A landscape with many peaks, sampled at points; each row gives a point and its height.
From any point a climber steps to the highest of the 2 points nearest to it. It stops when none of these is higher. Distance is the straight distance between rows; heights are no part of it.
ravu height 269: [152, 150, 54, 118, 151, 152, 154, 128, 141, 117, 132, 110, 58, 95, 115, 103, 118, 152, 94, 64, 137, 86, 122, 124, 120, 138]
bibeg height 315: [118, 103, 100, 129, 143, 144, 154, 76, 132, 146, 146, 84, 79, 156, 112, 130, 120, 161, 132, 109, 135, 136, 109, 109, 104, 131]
daz height 467: [109, 123, 140, 173, 128, 123, 134, 126, 140, 96, 77, 145, 141, 125, 124, 154, 144, 99, 143, 109, 117, 94, 66, 107, 125, 128]
nekos height 401: [109, 53, 132, 116, 95, 129, 136, 99, 133, 132, 89, 81, 95, 138, 106, 141, 149, 129, 146, 133, 111, 137, 90, 86, 101, 152]
Fibe height 260: [113, 68, 117, 74, 82, 143, 108, 142, 110, 150, 190, 81, 136, 110, 107, 135, 133, 165, 138, 161, 173, 157, 144, 139, 125, 153]
kas height 95: [105, 191, 83, 184, 171, 125, 113, 106, 124, 134, 140, 143, 137, 138, 145, 115, 100, 122, 103, 71, 112, 102, 126, 142, 149, 89]
zab height 322: [134, 147, 86, 124, 130, 136, 139, 175, 118, 152, 97, 128, 94, 107, 164, 119, 106, 119, 103, 76, 134, 122, 140, 82, 148, 116]
kase height 483: [143, 109, 100, 149, 146, 123, 121, 101, 125, 74, 117, 103, 139, 168, 130, 141, 123, 141, 111, 121, 71, 112, 162, 102, 80, 98]
vemut height 427: [142, 105, 101, 135, 128, 130, 128, 126, 115, 99, 91, 99, 134, 157, 150, 162, 110, 120, 108, 116, 104, 136, 143, 81, 120, 101]
dut height 490: [136, 93, 181, 99, 91, 128, 103, 197, 141, 123, 121, 134, 202, 110, 125, 139, 142, 93, 148, 193, 140, 150, 156, 109, 126, 144]
supa height 424: [100, 117, 138, 90, 163, 117, 117, 67, 128, 127, 166, 147, 112, 161, 95, 101, 155, 111, 160, 139, 133, 136, 98, 182, 109, 148]
mit height 495: [60, 88, 138, 94, 101, 88, 76, 99, 95, 167, 160, 105, 121, 132, 123, 114, 140, 164, 140, 160, 122, 159, 108, 127, 105, 138]
losu height 450: [116, 136, 119, 90, 145, 151, 126, 149, 106, 166, 171, 146, 86, 93, 128, 83, 136, 134, 122, 104, 166, 142, 123, 179, 147, 157]
pekez height 527: [130, 102, 157, 156, 116, 124, 151, 135, 152, 92, 81, 154, 118, 94, 109, 118, 167, 123, 141, 126, 114, 84, 86, 106, 108, 151]
fugi height 105: [123, 229, 74, 161, 147, 119, 149, 144, 137, 151, 138, 164, 124, 112, 150, 128, 106, 111, 106, 63, 131, 74, 146, 133, 159, 88]
Rele height 207: [99, 110, 135, 126, 111, 104, 77, 114, 96, 143, 110, 93, 154, 141, 155, 123, 85, 137, 102, 139, 110, 179, 135, 125, 150, 120]
sonov height 412: [132, 95, 173, 95, 103, 101, 99, 162, 112, 131, 135, 135, 172, 133, 140, 116, 139, 135, 129, 188, 120, 169, 194, 118, 120, 132]
pake height 326: [117, 124, 143, 137, 143, 131, 136, 70, 144, 124, 152, 120, 159, 186, 110, 159, 131, 107, 166, 154, 122, 126, 116, 138, 120, 114]
suv height 518: [137, 134, 168, 140, 111, 118, 127, 84, 129, 162, 121, 92, 172, 188, 137, 155, 88, 114, 143, 158, 121, 183, 144, 126, 163, 102]
tede height 426: [156, 73, 162, 73, 98, 130, 168, 87, 145, 136, 136, 105, 86, 148, 87, 130, 180, 129, 154, 176, 132, 159, 132, 139, 103, 158]
sug height 148: [153, 157, 160, 191, 113, 113, 116, 129, 153, 107, 109, 127, 175, 93, 134, 125, 88, 181, 104, 143, 115, 94, 163, 94, 151, 99]
meraf height 211: [151, 186, 122, 135, 149, 115, 157, 143, 128, 141, 137, 171, 119, 145, 151, 135, 114, 124, 141, 116, 137, 124, 162, 119, 139, 104]
lagep height 540: [151, 128, 105, 143, 154, 119, 152, 103, 137, 66, 109, 154, 102, 160, 125, 138, 152, 129, 130, 109, 86, 99, 131, 114, 76, 115]
Botuv height 624: [173, 135, 111, 87, 138, 159, 144, 165, 137, 103, 120, 154, 87, 65, 113, 98, 152, 117, 93, 115, 145, 113, 115, 169, 147, 153]
puror height 410: [116, 133, 122, 120, 161, 136, 128, 112, 123, 136, 156, 151, 72, 89, 105, 68, 159, 156, 123, 101, 128, 116, 113, 177, 113, 158]
Mun height 600: [145, 149, 118, 155, 150, 126, 158, 113, 148, 68, 96, 170, 97, 117, 106, 118, 167, 120, 124, 102, 101, 78, 100, 136, 88, 136]
pafav height 69: [105, 169, 161, 161, 160, 99, 91, 119, 106, 132, 146, 184, 166, 130, 139, 102, 124, 133, 134, 135, 114, 133, 141, 170, 147, 111]
nida height 544: [181, 163, 96, 104, 145, 160, 160, 122, 167, 120, 107, 137, 80, 80, 95, 118, 135, 116, 101, 113, 153, 111, 80, 181, 158, 137]
kago height 588: [162, 120, 186, 105, 98, 134, 147, 183, 137, 120, 126, 160, 166, 133, 139, 153, 156, 93, 171, 187, 143, 147, 151, 129, 123, 142]
mobi height 449: [124, 163, 127, 130, 131, 153, 130, 189, 131, 147, 124, 170, 123, 70, 140, 110, 143, 86, 117, 77, 160, 101, 109, 157, 163, 146]
lef height 22: [127, 176, 167, 183, 103, 110, 105, 197, 139, 154, 54, 159, 175, 87, 166, 125, 95, 100, 99, 131, 128, 158, 133, 96, 160, 127]
noz height 477: [131, 80, 165, 94, 106, 121, 130, 149, 135, 118, 114, 140, 112, 93, 108, 95, 172, 126, 142, 155, 133, 135, 111, 125, 114, 172]
Saram height 165: [158, 132, 151, 146, 112, 132, 122, 148, 140, 121, 121, 114, 176, 118, 138, 147, 93, 156, 119, 155, 136, 124, 174, 93, 149, 106]
nel height 9: [141, 152, 155, 148, 102, 135, 140, 206, 145, 159, 71, 145, 147, 113, 156, 143, 107, 89, 142, 125, 143, 159, 121, 83, 149, 138]
Gab height 355: [136, 105, 124, 80, 125, 113, 105, 136, 82, 122, 161, 125, 141, 168, 151, 128, 125, 143, 116, 168, 108, 181, 190, 138, 107, 109]
Rodok height 193: [142, 164, 119, 151, 148, 106, 124, 119, 115, 140, 124, 140, 127, 151, 155, 116, 94, 152, 113, 115, 111, 142, 168, 115, 141, 90]
zogun height 52: [119, 194, 162, 199, 136, 95, 136, 159, 134, 114, 116, 188, 152, 106, 140, 135, 139, 139, 133, 140, 130, 89, 131, 139, 130, 108]
gad height 509: [131, 159, 110, 91, 143, 150, 133, 182, 109, 158, 143, 159, 104, 101, 154, 104, 130, 89, 119, 87, 155, 140, 139, 165, 162, 144]
Zufef height 229: [136, 92, 72, 91, 128, 146, 127, 149, 101, 97, 138, 101, 86, 126, 136, 127, 132, 148, 100, 105, 122, 134, 137, 123, 93, 139]
ver height 391: [151, 137, 91, 148, 139, 151, 147, 84, 151, 138, 157, 61, 158, 180, 135, 176, 72, 134, 124, 125, 139, 125, 138, 95, 145, 88]
leg height 492: [142, 161, 78, 102, 165, 168, 149, 98, 147, 145, 130, 132, 70, 111, 104, 105, 128, 102, 97, 82, 150, 121, 76, 179, 155, 141]
Vena height 34: [122, 149, 182, 164, 113, 102, 88, 172, 131, 118, 92, 165, 198, 91, 157, 114, 114, 121, 103, 162, 119, 137, 152, 120, 151, 126]
gozef height 538: [152, 97, 142, 76, 121, 141, 126, 166, 133, 104, 141, 152, 116, 73, 101, 93, 162, 125, 121, 150, 154, 122, 116, 169, 134, 169]
ruzu height 362: [102, 96, 133, 139, 119, 115, 93, 75, 128, 118, 118, 80, 184, 172, 118, 167, 109, 104, 142, 142, 101, 126, 99, 119, 137, 108]
muso height 240: [96, 88, 136, 114, 104, 126, 82, 131, 110, 153, 192, 98, 154, 106, 106, 103, 124, 181, 140, 168, 155, 142, 157, 141, 132, 133]
fot height 61: [113, 193, 154, 179, 164, 98, 135, 107, 130, 118, 136, 190, 149, 158, 134, 141, 134, 121, 154, 144, 118, 115, 130, 157, 122, 103]
rabez height 470: [125, 73, 172, 142, 108, 128, 138, 136, 156, 125, 108, 129, 107, 83, 101, 97, 165, 160, 140, 146, 131, 106, 114, 86, 115, 164]
Rodid height 383: [138, 54, 155, 93, 76, 136, 152, 110, 139, 140, 115, 67, 109, 140, 103, 153, 165, 120, 150, 162, 127, 146, 124, 99, 107, 160]
Ter height 287: [122, 71, 124, 76, 72, 127, 126, 131, 101, 163, 169, 80, 117, 145, 126, 149, 142, 157, 137, 175, 142, 183, 159, 113, 103, 139]
fud height 189: [134, 138, 140, 158, 126, 103, 104, 83, 110, 116, 108, 107, 149, 157, 156, 124, 82, 149, 96, 131, 89, 160, 158, 115, 147, 100]
buza height 186: [165, 116, 120, 112, 121, 148, 143, 159, 129, 95, 145, 122, 153, 135, 133, 154, 126, 129, 139, 144, 138, 105, 165, 113, 127, 117]
tubad height 486: [173, 97, 182, 86, 99, 132, 160, 124, 142, 125, 146, 130, 136, 154, 100, 150, 177, 107, 172, 188, 136, 139, 156, 130, 115, 146]
sep height 206: [177, 97, 107, 68, 131, 149, 145, 148, 120, 75, 145, 122, 113, 125, 116, 130, 149, 130, 123, 140, 127, 117, 144, 142, 104, 140]
Purez height 231: [92, 103, 141, 119, 119, 132, 85, 144, 118, 154, 122, 118, 153, 122, 131, 120, 108, 117, 144, 131, 136, 152, 118, 126, 157, 131]
lami height 44: [123, 156, 177, 162, 124, 102, 121, 189, 132, 107, 100, 195, 175, 100, 150, 130, 154, 112, 128, 158, 123, 113, 140, 129, 123, 133]
dav height 445: [73, 71, 139, 128, 104, 113, 121, 90, 114, 166, 122, 97, 85, 128, 114, 116, 142, 167, 143, 131, 121, 152, 86, 104, 105, 156]
burit height 395: [105, 126, 111, 113, 177, 123, 108, 93, 116, 103, 168, 143, 99, 138, 108, 80, 155, 146, 132, 114, 108, 122, 126, 177, 81, 146]
bipe height 249: [128, 114, 68, 104, 138, 159, 131, 129, 117, 121, 164, 93, 63, 98, 113, 102, 119, 179, 99, 99, 138, 122, 118, 145, 101, 147]
bodu height 118: [116, 212, 111, 186, 116, 111, 143, 167, 151, 159, 92, 167, 127, 80, 153, 128, 112, 115, 107, 73, 129, 78, 130, 97, 166, 108]
gon height 132: [128, 197, 139, 186, 127, 111, 115, 157, 139, 153, 110, 149, 159, 82, 149, 117, 85, 154, 108, 109, 137, 94, 150, 112, 176, 105]
gof height 455: [68, 97, 125, 78, 140, 95, 72, 88, 100, 142, 170, 128, 117, 142, 103, 97, 147, 128, 150, 137, 133, 130, 84, 169, 106, 145]
did height 348: [132, 110, 83, 142, 146, 149, 145, 64, 142, 143, 170, 48, 125, 183, 121, 153, 99, 164, 122, 125, 127, 134, 142, 102, 106, 103]
mado height 408: [87, 98, 119, 140, 137, 130, 106, 104, 134, 108, 90, 111, 157, 160, 120, 163, 123, 80, 148, 106, 110, 118, 64, 115, 128, 127]
gud height 259: [162, 147, 149, 128, 119, 131, 177, 142, 142, 100, 104, 158, 129, 156, 129, 178, 145, 95, 154, 145, 138, 123, 112, 127, 114, 131]
Ruban height 234: [154, 188, 123, 139, 129, 112, 175, 155, 133, 113, 104, 161, 132, 171, 161, 183, 123, 94, 139, 131, 135, 124, 135, 118, 128, 101]
silig height 257: [105, 103, 135, 126, 126, 151, 131, 118, 136, 151, 123, 111, 116, 125, 110, 127, 118, 120, 157, 118, 152, 132, 88, 124, 145, 150]
munak height 286: [112, 84, 116, 106, 117, 159, 144, 81, 144, 158, 152, 72, 94, 152, 98, 140, 124, 138, 153, 130, 162, 145, 86, 139, 127, 147]
dif height 318: [130, 87, 113, 105, 103, 118, 119, 97, 98, 137, 176, 76, 132, 164, 127, 143, 127, 173, 122, 168, 99, 163, 182, 124, 87, 116]
duza height 293: [141, 157, 144, 148, 135, 142, 175, 103, 158, 118, 134, 125, 155, 179, 123, 195, 124, 91, 170, 151, 150, 118, 91, 141, 124, 118]
sevu height 363: [120, 123, 95, 127, 125, 129, 109, 163, 95, 137, 79, 116, 111, 129, 179, 132, 95, 121, 84, 90, 111, 161, 137, 85, 138, 114]
Tekep height 448: [156, 145, 137, 153, 128, 126, 131, 66, 138, 128, 155, 77, 189, 187, 132, 167, 83, 134, 120, 156, 111, 141, 157, 132, 152, 89]
gunad height 85: [77, 134, 105, 159, 168, 125, 85, 106, 98, 128, 132, 141, 127, 130, 135, 100, 117, 131, 116, 85, 102, 119, 115, 146, 134, 112]
nupe height 290: [159, 157, 94, 122, 137, 136, 170, 141, 140, 127, 98, 141, 68, 102, 130, 115, 128, 123, 112, 81, 138, 95, 120, 106, 134, 136]
Der height 434: [114, 161, 102, 142, 148, 161, 134, 137, 131, 137, 129, 147, 113, 100, 129, 121, 132, 91, 119, 67, 151, 90, 84, 160, 157, 139]
Gofem height 77: [90, 157, 125, 152, 171, 121, 96, 131, 103, 132, 159, 175, 133, 106, 130, 82, 145, 129, 124, 95, 110, 104, 141, 172, 129, 122]

Call two points neighbours if one is among the 2 nearest of the other. Go from one point of each pair to the other, from neighbour to neighbour, staying as high as possible. Name the lowest point that can't be avoided.
kago / suv | fud
gad / pekez | Der
Botuv / Mun | rabez
kago / mit | Rodid
Botuv / mit | burit

Where does a climber stop that starts at each point below?
kas | Mun
silig | suv
lami | Mun
ravu | Mun
meraf | pekez
Saram | Mun
Ter | kago
